Points on a hilly landscape, in no order, each with its height.
From any point a ball rolls to the lowest of the 2 points nearest to it. It stops when none of these is lower. Distance is the straight distance between rows; heights are no part of it.
K_728: 36; -40; 13; 15; 14; 10; 10; 18; 1; 37; 3; -11; -30; -34; -10; 5; -7; -17; -9; -15; -7; -10; -28; 5; 25; -22; 0; 14; 13; -6; 14; 5; -3; -12  h=42.0
K_336: 1; 25; 16; -12; 4; -1; -9; -14; 49; 0; 38; -18; 11; 11; 24; -18; 1; -8; 27; -14; 7; -9; -4; -46; 3; -29; 38; 30; 1; 9; 38; 10; -24; 20  h=36.1
K_405: 3; -16; 2; -7; -8; 6; 16; 20; 2; 23; 29; 7; -32; -5; -35; 2; -40; -12; -10; -36; -2; 3; 25; -28; 24; 24; -15; 64; -3; 2; 30; -20; 18; 11  h=83.7
K_241: 43; -12; 29; 3; 7; 0; 23; -28; 32; 28; 28; -28; 1; 9; 2; -35; 1; -20; 3; -9; -15; -13; -25; -17; 17; -31; 17; 1; 11; 1; 11; 5; -42; 8  h=35.9
K_841: 27; 66; 3; 8; 12; -12; 22; -36; 38; 40; -1; -19; 22; 31; 1; -6; -2; -40; -1; 0; -4; 1; 1; 1; -28; -33; -12; -2; 43; 44; -10; -11; -9; -18  h=80.5
K_178: -43; -12; 2; -27; -23; 30; -18; -8; -23; -47; -31; 18; 19; -4; 2; -3; 19; 16; 4; 15; 13; 4; 18; 6; 17; 50; -7; -15; -38; -20; -21; 0; 19; 10  h=39.7
K_153: 27; -13; 1; -10; 6; -18; 9; 16; -5; 26; 2; -7; -12; -14; 3; 2; -1; -26; -10; -10; -13; -12; 16; -2; 11; -28; -13; -2; 38; 17; -7; 0; -12; -4  h=47.1
K_515: 32; -27; 15; -13; -9; 29; 7; 24; 9; 21; 48; 12; 0; -14; -8; 12; -4; -10; 9; -23; 2; -21; 22; -25; 29; 13; -26; 18; -4; 35; 24; 1; -7; 2  h=76.7
K_627: -40; 46; 1; -1; -25; -3; -25; -36; -24; -23; -1; -6; 3; 29; -24; -24; 15; -13; 1; 24; 15; -8; 28; -18; -17; 15; -11; -22; 6; 24; -22; -23; 11; 9  h=65.4
K_789: -45; 18; -24; -14; 3; -22; -22; 10; -48; -36; -41; -4; -8; -5; -5; 22; 1; 25; -13; -5; -2; 2; 26; 22; -25; 39; -23; -20; -23; -17; -15; -13; 13; 1  h=42.4
K_400: 63; -37; 4; -18; 27; -22; 34; 6; -3; 23; -15; -28; -5; -19; 22; -11; 18; -36; -28; 10; -11; -12; 16; 20; -41; -31; -10; -19; 34; 15; -23; 19; -32; -12  h=56.5
K_778: -9; 12; 3; -30; 3; -14; 17; 3; 26; -10; -10; 14; 16; -6; -5; -2; -33; 12; 14; -2; 18; 32; 10; -26; 28; -9; 13; 25; -7; -2; 9; -26; -15; 21  h=50.8
K_779: -9; -43; -2; -23; -10; -12; -16; 4; -24; -23; -10; -7; 11; -30; -1; 12; 16; -2; -3; -6; 9; -2; 12; -18; -5; -13; -21; -22; 13; 5; -18; 3; 6; 11  h=61.9
K_494: 9; 12; 34; 40; 3; 6; -6; 16; 10; 19; 14; 12; -3; -2; 34; -5; -17; 3; 3; -9; 18; -12; -17; -12; 28; -15; 56; -5; 1; 2; 31; 9; -6; -3  h=49.9
K_498: 15; 36; 18; 29; 30; -14; 39; 5; 14; 25; -9; 15; -2; -5; 16; 20; -20; -14; 6; -17; -11; -15; -13; 37; 18; -29; 19; 8; 20; -1; -15; 9; -10; -18  h=40.1
K_810: -19; 40; 5; -12; 5; -17; -2; -3; -2; -21; -26; 7; 9; -3; -19; -22; -23; 8; 4; 18; 18; 26; -1; 1; 7; -11; 4; 11; 2; -15; -15; -37; -19; 4  h=54.8
K_122: 9; -32; 20; 30; 21; -1; -4; 31; -27; 15; 4; 27; -18; -31; -25; 5; -13; -2; -19; 0; 30; -28; -9; 37; -14; -10; 2; 16; -7; -5; -7; 12; 10; -14  h=40.4
K_239: 9; -14; 10; 22; -33; -5; -8; 3; -10; 15; 16; -3; -11; 14; -14; -39; 33; -11; 5; -5; -13; -15; -4; 0; -3; 8; 26; -8; -8; -10; -4; -4; 12; -18  h=65.8
K_702: -3; 0; -31; 2; 5; -35; -1; 36; -11; -17; -20; 16; 1; -4; 13; 13; 7; 28; -15; 18; 9; 10; 26; 40; -38; 0; -40; -13; 0; -20; -8; 23; -8; -1  h=28.5
K_77: 2; 21; -13; -32; 9; -25; 24; -13; 34; -12; -29; 8; 25; -2; -17; 16; -39; 18; 16; -17; -7; 39; 6; -5; -2; -12; -18; 49; 2; -20; -1; -15; -10; 5  h=45.7
K_209: -51; 29; -10; -20; -3; 44; -35; -29; -26; -33; -21; -5; 11; -1; 4; 7; 2; 21; 18; 11; 10; 13; 4; -15; 14; 51; 23; -27; -32; -10; 6; -20; 9; 28  h=32.3
K_612: -37; 15; 1; 2; -9; -6; -28; -16; -29; -22; 0; -17; -10; 8; 2; -12; 35; -6; -18; 1; 32; -1; 3; -8; -26; -11; 11; -42; 13; 14; -40; -21; 1; 17  h=62.7
K_467: 7; -48; 9; -9; 1; -9; 22; 21; 46; -9; -12; -2; 2; -18; 6; -24; -1; 25; -7; 16; -6; 38; -22; -5; 15; -21; -12; 18; 7; -47; 5; 7; -5; -9  h=36.9
K_561: -23; 74; -1; 1; 21; 41; -20; -34; -32; -19; -31; -7; 5; 8; -3; 22; -20; 19; 32; 29; -7; 8; -20; -11; 0; 66; 38; 14; -24; 5; 31; -37; -23; 29  h=54.6
K_219: 0; 54; -14; 24; 10; 9; 8; -38; 29; 5; 7; -29; 12; 42; 26; 8; 20; -23; 11; 9; -25; 0; -24; -12; -35; -43; -1; -22; 22; 35; -1; 2; -3; -17  h=81.7
K_228: -8; -37; 2; -10; 14; 18; 39; -9; 46; -10; 13; -3; -2; -6; 16; 3; -8; 21; -5; -7; -17; 26; -42; -13; 33; -32; 5; 14; 0; -20; 15; 1; 0; 10  h=32.7
K_763: 66; -16; 6; 0; -2; -9; 24; 9; -16; 57; 4; -31; -16; 17; 14; -11; 28; -42; -5; 0; -29; -15; 8; -5; -6; -5; 30; -36; 1; 33; -9; 12; -27; -20  h=19.3
K_832: -55; 28; -26; -12; -2; -19; -18; -23; -24; -47; -65; -32; 10; 2; -6; 15; 6; 32; -10; 11; 0; 31; 9; 16; -15; 21; -50; -23; -14; -34; -19; -1; 5; 11  h=36.6
K_685: 16; -7; 7; 19; -25; 5; -17; 11; 14; 30; 22; -30; -8; 15; 26; -25; 29; -21; 13; 5; -2; -2; -3; -30; -3; -10; 40; -18; 3; 15; 36; 22; -8; 9  h=58.2
K_214: -11; -61; 7; 8; -24; 20; 12; 17; 1; -8; 3; -10; -11; -13; -4; -14; 28; 6; -14; 29; 22; 1; -29; 9; 8; -8; -15; -21; -24; -27; -15; 41; 4; 9  h=57.3
K_356: -11; 22; -21; 15; 28; -29; 8; 11; -21; 8; -1; -11; -18; -5; -2; 21; 12; 8; -11; -7; 8; -18; -20; 63; -41; -17; 14; -30; -1; -8; -32; 7; 6; -2  h=32.2
K_692: 35; -12; -1; -6; 3; -34; 30; -4; 19; -5; -10; -5; -10; 7; 17; -22; 21; -23; -23; 20; -10; -10; -3; 7; -34; -37; -25; -27; 19; 14; -51; 19; -24; -14  h=58.9
K_320: 20; -47; 28; -43; 0; 45; 34; 5; 56; -3; 40; -7; 17; 0; 26; -8; 13; 1; 4; -4; -4; -12; -8; -36; 24; -21; -15; -4; -3; 13; 2; 1; -13; 6  h=75.9
K_964: 70; -59; 10; -8; 16; -1; 44; 35; 30; 38; 7; -6; -2; -28; -3; 2; -12; -1; -9; -1; -19; 1; 1; 8; -5; -1; -35; 30; -15; -11; 1; 29; -19; -32  h=71.3
K_92: 10; -46; 8; 8; 6; 9; -8; 31; 0; -12; -37; 46; -10; -22; -16; 13; -33; 20; -21; -3; 17; -2; -11; 8; 17; 23; -20; 25; -13; -14; 13; -14; 24; -27  h=80.4
K_926: -8; 76; -13; 25; 23; 22; -8; -13; -13; 0; 3; 4; -11; 17; -3; 41; -15; -17; 26; 3; -10; -12; -17; 12; 10; 5; 10; 28; -7; 8; -3; 8; -4; 7  h=48.1
K_368: 13; 46; 13; 25; 26; 7; 3; -4; 4; 23; 13; 26; -2; 2; 8; 28; -32; -27; 23; -18; 9; -22; 6; 10; 26; -11; 22; 26; 10; 11; 9; 7; -17; 8  h=44.0
K_507: -20; 0; -2; -4; -21; 18; 1; -12; 21; -21; 7; 5; 6; 22; 24; -14; 19; 15; 13; 15; -12; -4; -27; -14; 6; -16; 23; -22; -18; -12; -23; 13; 13; -8  h=62.6
K_893: -31; -14; 13; -21; -9; 21; -15; 10; -9; -30; 9; 25; 16; -16; 2; -4; 8; 7; 14; 14; 32; -1; 6; -17; 12; 19; 24; -3; -22; -5; -14; -14; 11; 21  h=45.5
K_244: 5; -39; 10; -8; -16; 31; -8; 6; 22; 3; 19; -20; 6; 7; 40; -20; 49; 1; 20; 6; -7; -2; -26; -20; 11; -13; 39; -28; -8; -3; 18; 21; 12; -9  h=60.8
K_691: 29; -28; 35; 39; 20; 27; 21; 25; 16; 35; 20; -2; -15; -23; 22; 10; -43; -1; -14; -23; 6; -14; -37; 0; 25; -21; 25; 4; -6; -2; 37; 12; 1; -18  h=46.2
K_738: -22; -11; -17; 17; 10; -39; -18; 28; -39; 10; 6; -17; -28; 10; 0; 10; 20; 38; -33; -23; 28; -8; -17; 40; -33; 5; 16; -29; -3; -11; -23; -10; 15; -3  h=28.0
K_290: -2; 29; 5; 11; 10; 16; -9; 10; 25; 0; 33; 22; 1; 23; 14; 11; -35; 10; 21; -40; 19; -7; 11; -27; 29; 30; 26; 58; -10; 14; 61; -9; -29; 32  h=83.1
K_349: 69; -13; 35; -2; 8; -3; 33; 10; 5; 67; 7; -22; -12; -12; 22; -23; -16; -27; -19; 2; -23; -23; 15; -7; 25; -7; 28; -9; 19; 14; 2; 11; -36; -24  h=30.5
K_932: 56; -30; 19; -18; 28; 18; 46; 4; 41; 34; 30; -15; -12; -13; 8; 17; -14; -3; -14; -36; -18; -28; -20; -20; 32; -18; -23; 45; -8; -4; 4; 12; -20; 6  h=47.5
K_790: -25; -12; -29; -15; 15; -44; -3; 18; -13; -25; 5; -18; -1; 16; 15; 8; 12; 43; -25; 2; 15; 2; 4; 37; -59; 7; -14; -39; -1; -12; -18; 12; 1; 0  h=21.7
K_276: -8; -9; -23; 2; -10; -14; -8; 0; -19; -5; -1; 24; 0; -22; -39; 13; -22; -5; 5; -14; -2; 14; 26; 8; 14; 25; -28; 31; 5; -6; 10; 5; 8; 9  h=56.7
K_920: -34; 17; -26; -2; -11; -5; -7; -8; -1; -19; -11; -17; -4; -2; -7; -2; 8; 14; 1; 3; -9; 42; -11; 8; -6; -8; -29; -23; 7; -24; -3; -14; 12; -5  h=25.8
K_992: -18; 3; -13; 2; 7; 13; 14; -4; 6; -41; -5; 15; 6; -8; -14; 9; -14; 17; 2; 21; -14; 29; 6; 14; 12; 13; -46; 15; -17; -32; -26; 17; -16; 6  h=63.7
K_982: -24; -31; -21; 4; -25; 2; -32; 7; -30; -2; 36; -4; 3; 2; -4; -6; 39; 11; -9; -4; 13; -12; -3; 12; -15; 9; 6; -44; -5; 9; -3; 11; 15; 12  h=41.9
K_316: 14; -15; -15; -9; -5; -27; 9; 55; -4; -2; -23; 26; -2; -24; 10; 19; -17; 2; 0; 5; 3; 17; 43; 8; -10; 5; -33; 18; 11; -8; 7; 11; -4; -12  h=37.5
K_422: 40; -1; 10; -21; 2; -4; 18; -13; 39; 34; 19; -20; -9; -1; 2; -7; -17; -4; -11; -29; -10; -18; -9; -34; 42; -25; 6; 34; 10; -4; 16; -10; -23; 16  h=41.8
K_274: -35; 26; -20; -11; -1; -37; -6; -27; -1; -36; -49; -26; 11; 3; -9; 1; 1; 5; -6; 15; 7; 28; 1; 9; -42; -21; -48; -16; 18; -9; -18; -12; -3; 0  h=31.1
K_344: -1; 5; -12; -13; 6; 7; -2; -39; 38; -24; 39; -1; 32; 8; 17; -4; 1; -6; 19; 2; -13; 7; -7; -26; -16; -38; 16; -3; 12; 17; 17; 11; -13; 19  h=29.8
K_900: 55; -55; 39; -2; 24; 2; 30; 66; 18; 43; 3; 3; -11; -44; -18; -9; -22; -3; -15; -15; -9; -19; 17; 32; -7; 9; -22; 43; 15; 0; 28; 7; 2; -40  h=74.2
K_792: 3; -11; -17; -31; -15; -45; -19; -8; -16; -20; -24; 21; 16; -1; -6; 8; 0; -3; -11; 0; 11; -4; 47; 0; -23; -5; -25; -15; 35; 29; -12; -7; 7; 6  h=66.3
K_7: -35; -4; -15; -10; -18; 25; -13; -20; 5; -22; -6; -4; 7; 2; -13; -3; -8; 3; 18; -8; -3; 43; -20; -10; 43; 10; -17; 9; -9; -20; 12; -10; 6; 13  h=19.0
K_85: 43; -43; 12; -38; 17; 1; 8; 6; 4; 32; 6; -33; -11; -25; 26; -11; 12; -27; -18; 6; -14; -10; 9; -26; -10; -37; 0; -28; 31; 23; -12; 2; -24; -6  h=52.3
K_916: 29; -6; -4; -7; -31; 7; 12; -32; 50; 20; 20; -16; 5; 31; -4; -32; 21; -12; 11; 0; -23; 7; -9; -30; 26; -10; -6; -1; 9; -5; -2; 18; -23; 11  h=30.9
K_312: -33; 25; -29; 9; -9; 7; -38; -24; -32; -21; 37; 4; 10; 16; 3; 8; 12; 10; 8; 8; 2; -6; 10; -1; -17; 19; 0; -36; 2; 8; 11; 10; 2; 22  h=37.0
K_844: -10; 17; -10; 4; -37; 13; -13; -25; 20; 10; 22; -10; -1; 17; -19; -28; 13; -2; 18; -10; -7; 13; -16; -20; 29; 5; -3; 4; 11; -8; 17; -5; -1; 6  h=25.7
K_297: -53; 54; -25; -5; -8; 14; -35; -61; -15; -34; -6; -19; 33; 29; 5; 9; 11; 17; 8; 10; -9; -4; 0; -15; -20; 24; -14; -42; -9; 7; 5; 7; 12; 15  h=31.4
K_42: 29; -57; 26; 10; 11; 4; 3; 56; 9; 13; -18; 24; -21; -35; -19; 10; -43; -2; -21; -14; 13; -4; 12; 8; 1; 15; -38; 58; 9; -5; 23; -2; 19; -37  h=77.4
K_351: -25; 50; -13; -17; 20; 8; -9; -76; -14; -38; -46; -3; 40; 15; -18; 8; -11; 27; 5; 45; 17; 15; -1; 0; -20; 26; -27; -20; 0; 14; -13; -31; -14; 24  h=60.7
K_559: 22; 21; 9; -13; 15; 1; 11; 6; 27; 19; 37; 1; 14; 1; 17; -8; -13; -22; 15; -26; -2; -5; 20; -26; -5; -28; 32; 0; 19; 23; 19; -19; -17; -3  h=43.0
K_598: 7; 2; -20; -1; -12; -6; 20; -7; 13; -8; 13; 11; 12; 9; -6; 4; -3; 3; 1; 16; -26; 8; 4; 7; -12; -9; -26; -7; -23; -25; -37; 33; 1; -8  h=65.5
K_497: -14; -11; 21; 6; 19; 16; 0; 33; -21; -17; 0; 27; -2; -25; -11; 10; -11; 13; -1; 10; 21; -10; -4; 11; 5; -8; -1; 5; -19; -7; -19; -8; -3; 1  h=44.8
K_847: 15; -10; -6; 0; -13; -31; -4; -9; -1; 14; 17; 6; -6; -15; -32; -19; -15; -11; 4; 0; 10; 5; 23; -4; 14; -12; -10; 15; 20; 0; 12; 4; -25; 21  h=52.0
K_766: -1; 16; 5; 9; -1; 26; -8; -1; 3; -14; -25; 53; -3; 10; 5; 23; -33; 17; 4; -1; 9; 0; -4; -15; 44; 29; 13; 23; -24; 1; 1; -14; 8; -1  h=62.4
K_539: 10; 10; 3; -16; 11; 8; 9; 5; 15; 5; 42; 23; 9; -3; -11; 14; -25; -8; 11; -38; 7; -13; 26; -22; 22; 8; -1; 49; 1; 18; 26; -25; -20; 28  h=80.3
K_26: 41; -5; 29; 19; 19; -15; 40; 19; 0; 48; 4; 0; -9; -17; 21; -7; -18; -18; -3; -18; -7; -17; -2; 26; 14; -24; 44; -16; 12; 6; 3; 5; -12; -26  h=36.8
K_997: -4; -36; -11; -13; -3; 36; 6; -8; 42; -11; 23; 15; 6; -7; -10; 10; -23; 16; 1; -16; 2; 19; -29; -16; 47; 12; -19; 26; -20; -20; 19; 4; 14; 12  h=27.0
K_280: -18; -32; 19; 30; -1; 7; -18; 20; -55; 1; -14; 37; -34; -14; -31; 8; -18; -11; -17; -18; 5; -23; 6; 19; 5; 25; -1; 47; -4; 6; -1; -21; 44; -23  h=58.0
K_589: 29; -33; -16; 7; -5; -10; 22; 19; 4; 19; -4; 3; -9; -8; 3; 17; 14; 1; -10; 3; -24; -11; -10; 16; -7; -14; -13; -21; -22; -6; -8; 33; 15; -24  h=67.2
K_221: -7; -68; 1; -19; -17; 4; -4; -10; 2; -7; 7; -26; 6; -15; 11; -8; 46; 1; -9; 16; 13; -8; -14; -14; -2; -27; -6; -46; 0; -3; -26; 29; 5; 18  h=58.5
K_811: 57; -44; -14; 6; 13; -18; 44; 53; 14; 13; -16; -8; -3; -5; 20; 6; 11; -1; -8; 10; -26; 6; 4; 36; -33; 0; -31; 4; -19; -17; -7; 41; -13; -29  h=69.1
K_82: 45; 11; -1; -2; -15; -21; 18; -19; 16; 36; 5; -32; 9; 30; 1; -22; 24; -40; 5; 12; -26; -2; 12; -19; -39; -23; 31; -37; -11; 27; -7; 17; -4; -11  h=4.0
K_409: 9; 21; 14; 9; -16; 4; -9; -13; 13; -9; 24; -5; 9; 35; 15; -48; 39; -17; 7; 3; -8; -11; -13; -10; -19; -8; 35; -21; -4; 14; -16; -6; -4; -10  h=64.1
K_931: 10; -79; 33; 9; -6; 26; -2; 39; 2; 5; 0; -4; -6; -31; -13; -14; 25; 20; -22; 8; 12; -2; -31; 5; 23; 1; -33; -11; -7; -13; 3; 10; 16; -11  h=54.9
K_270: -13; -14; -7; 7; 6; 50; -29; -12; -16; -29; -31; 41; 1; -1; -5; 15; -34; 23; 2; -4; 1; 5; -23; -5; 29; 67; 1; 16; -43; -11; 16; -26; 30; -1  h=65.6
K_96: -6; 48; -3; 28; 5; 19; -44; -2; 10; -12; 24; -6; -8; 6; 11; 4; 2; 0; 27; -6; -2; -1; -22; -18; 2; 2; 33; 29; -5; -1; 49; 9; -13; 6  h=53.6
K_523: -59; -29; 10; -10; -9; 46; -44; -3; -37; -18; 9; -3; 10; -8; 3; -10; 33; 34; 0; -2; 32; 6; -20; 9; 5; 42; 23; -24; -15; -28; -9; 4; 47; 11  h=48.6
K_637: 34; -51; 6; -21; -11; 19; 24; 21; 38; 26; 33; 8; 5; -14; -3; -9; -1; 1; -2; -2; -9; 6; 1; -12; 24; 2; -23; 6; -9; -3; 10; 27; -14; -3  h=73.8
K_341: -35; -19; 2; -15; -22; -17; -8; 12; -32; -19; -29; 5; -22; -21; -39; 6; -34; -10; 11; -5; 7; 18; 48; -3; 17; 35; -4; 53; -8; 2; 13; -31; 10; 16  h=62.8
K_324: 23; -42; 1; -11; 5; -10; 9; -14; 2; 9; 12; -31; -3; -11; 18; -6; 25; -8; -9; 18; -9; -3; -22; -19; -11; -55; 16; -36; 15; 2; -3; 21; -16; 11  h=56.0
K_903: -36; 28; 0; 0; -37; 9; -25; -39; -8; -25; -5; 1; 13; 25; -22; -14; 19; -7; 15; -4; -21; -8; 20; -13; 15; 29; -14; -1; -13; -2; -17; -14; 25; -7  h=68.0
K_972: 6; 2; 6; 12; -10; -18; -4; 5; 0; 8; -8; 21; 5; -1; 25; 4; 4; 17; -7; 6; 18; -8; -3; -10; 27; -20; 18; -29; 8; 7; 10; -3; 4; 3  h=53.3
K_258: 2; 26; -4; 34; -8; 1; 2; 9; -11; 40; 3; 25; -27; 4; -21; 23; -26; -28; 5; -20; -19; -5; 15; 10; 7; 14; 13; 39; -2; 12; 11; -1; 42; -24  h=70.8
K_485: -24; -34; -8; 21; -15; -15; -25; 33; -47; -21; -40; 22; -25; -13; -21; 19; -10; 9; -26; -15; 7; -1; 18; 29; -17; 41; -29; 23; -8; -15; 10; -10; 35; -20  h=52.8
K_449: 7; 59; 4; 11; 12; -35; 19; -5; 21; 31; -13; 11; 5; 20; -4; -11; -3; -29; -6; 3; 4; -12; 33; 30; -21; -15; 4; -2; 52; 31; -20; -9; -1; -21  h=78.6
K_243: 7; -17; 5; 18; 23; -14; 4; 23; -36; 21; 17; -2; -2; -25; -2; 17; 13; -11; -2; -12; 23; -31; -12; 42; -21; -26; 11; -23; 3; 8; -13; 14; 7; -1  h=36.0
K_88: -22; 23; -26; -1; -8; 0; -7; -24; -19; -21; -38; 6; 20; -4; -28; 20; -36; 16; 9; 10; -9; 32; 16; 11; 15; 38; -39; 23; -11; -23; -2; 1; -5; 16  h=61.0
K_133: -55; -19; -11; 6; -21; 2; -36; -6; -41; -9; 19; -19; 1; 1; -17; -27; 36; 29; -18; -1; 14; 7; -3; 22; -21; 36; 11; -38; -23; -39; -20; 15; 30; 9  h=45.6
K_852: -10; 43; -9; 13; -10; -17; 8; -4; -31; 17; -26; 33; -5; 20; -27; 35; -25; -5; 10; 1; -12; -2; 45; 14; 7; 34; 13; 49; 2; 10; -8; -23; 31; -20  h=74.1
K_226: -12; -5; -11; -11; -7; 0; 11; -49; 34; -21; 16; -20; 20; 13; 9; -16; 15; -9; 2; 35; 7; 20; -11; -24; -28; -44; 4; -31; 9; 13; -9; 30; 5; 16  h=24.1
K_648: -22; 63; -7; 22; 22; 38; -34; -18; -11; -30; -5; 4; -1; 15; 15; 31; -13; 14; 28; 6; -14; 6; -34; -5; 22; 24; 20; 23; -19; -4; 35; -15; -9; 10  h=51.0
K_212: -22; 66; 5; 8; 16; 12; -19; -18; -28; -13; -14; 3; 5; 9; -6; 6; -20; -3; 27; 5; 10; 6; 8; 5; 3; 27; 39; 27; 5; 30; 28; -55; -22; 20  h=57.7
K_547: -16; 5; -8; 24; -35; 0; -17; 2; -17; 12; -1; 18; -13; 9; -25; -9; -8; -4; -4; -6; -16; 0; 4; -7; 5; 24; 12; 16; -19; -12; 7; -4; 46; -20  h=68.1
K_272: 19; 24; 7; -8; -13; -22; 7; -44; 41; 16; 5; -20; 14; 20; -8; -25; 11; -22; 4; 35; -5; -2; -7; -26; -44; -42; 6; -19; 3; 20; -17; 12; 0; -1  h=17.0
K_196: -8; 7; 1; -2; 7; -21; 12; 14; -9; -15; -1; -8; -9; 1; 10; -29; 20; -7; -15; 13; 14; 2; -1; 8; -37; -28; -8; -29; 15; -3; -40; -5; -8; 2  h=60.6
K_143: -11; 49; -4; 5; 11; -7; -10; -16; -11; -6; 2; 24; 15; 7; 2; 4; -5; -4; 15; -5; 1; -9; 8; 5; -12; -8; 23; 2; 24; 26; 12; -37; -1; -2  h=53.4
K_375: -29; -48; 20; 15; -8; 45; -28; 23; -18; -12; 7; 13; -2; -20; -10; -7; 16; 23; -15; -10; 20; 7; -36; 9; 25; 18; 4; -5; -12; -22; 1; -5; 37; -8  h=51.6
K_593: 24; -18; 19; -4; -3; -6; 9; 21; 5; -1; -29; 30; -1; -5; 16; 20; -17; 10; 1; -12; 4; -6; 10; -22; 54; -3; -1; 14; 4; 7; 6; -23; 1; -4  h=57.9
K_840: 12; -9; -13; -16; -1; -27; 16; -7; 48; -11; -9; 5; 14; 1; -8; -21; -20; 16; 4; 4; -5; 29; -2; -9; 9; -13; -37; 38; 6; -42; -7; 15; -9; 3  h=40.9
K_188: -25; 31; -18; -20; 16; -6; -11; 8; -38; -26; -20; 18; 6; -5; -1; 19; -1; -3; 8; -7; 5; 2; 21; 23; -14; 19; 3; -10; 5; 15; -24; -39; -1; 2  h=48.5
K_300: -33; 30; -3; -19; 10; 8; -15; -50; 1; -45; -12; 9; 26; 19; -4; -14; -1; 21; 8; 35; 16; 18; -7; -13; -2; -6; 1; -13; 4; 1; -19; -23; -11; 26  h=57.8
K_700: -60; 63; -1; -21; 12; 40; -40; -43; -38; -34; -12; -36; 19; 25; 20; 16; 17; 33; 15; 34; -1; -4; -5; -16; -18; 63; 17; -41; -17; -17; 18; 1; 9; 35  h=24.0
K_361: 42; -25; -3; -3; -22; -27; 19; 40; -18; 39; -17; -34; -21; 3; 0; -27; 33; -24; -22; 0; -23; 0; 7; 11; -24; -2; 5; -27; -3; -6; -13; -1; -8; -24  h=29.3
K_408: -34; 5; -28; 12; 9; -30; -15; 34; -53; -8; -22; 2; -34; 3; -17; 31; 0; 20; -22; -11; 7; -10; 25; 57; -33; 41; -21; 7; -1; -12; -6; -2; 27; -7  h=47.8
K_469: -15; 54; -7; 17; 3; -30; 12; 7; -18; 21; -12; 16; -5; 27; -25; 7; 2; -7; -3; 7; 3; -9; 45; 44; -17; 13; 1; 20; 28; 16; -22; -10; 16; -22  h=76.9
K_538: 26; 13; -11; 15; 18; -17; 29; -8; 11; 13; 11; -26; -3; 17; 47; 14; 21; -27; -3; 0; -18; -15; -25; 15; -28; -46; 12; -36; 17; 36; -10; 13; -2; -8  h=82.6
K_91: 1; 37; 7; 31; -9; -4; -39; 6; 3; -3; 20; -27; -10; 25; 35; -4; 32; -15; 29; 1; -5; -9; -19; -14; -22; -14; 38; -2; -2; 18; 33; 27; -14; -1  h=55.8

Where does a ball stop that starts at each point below?
K_214 => K_700
K_300 => K_7
K_212 => K_7

Call two points neighbours if one is among the 2 nearest of the other. Go from one point of each pair to the other, from neighbour to neighbour, staying as low as possible. Name the highest point that can't be avoided.
K_153 and K_82 => K_280
K_790 and K_700 => K_893
K_700 and K_728 => K_276
K_82 and K_7 => K_212
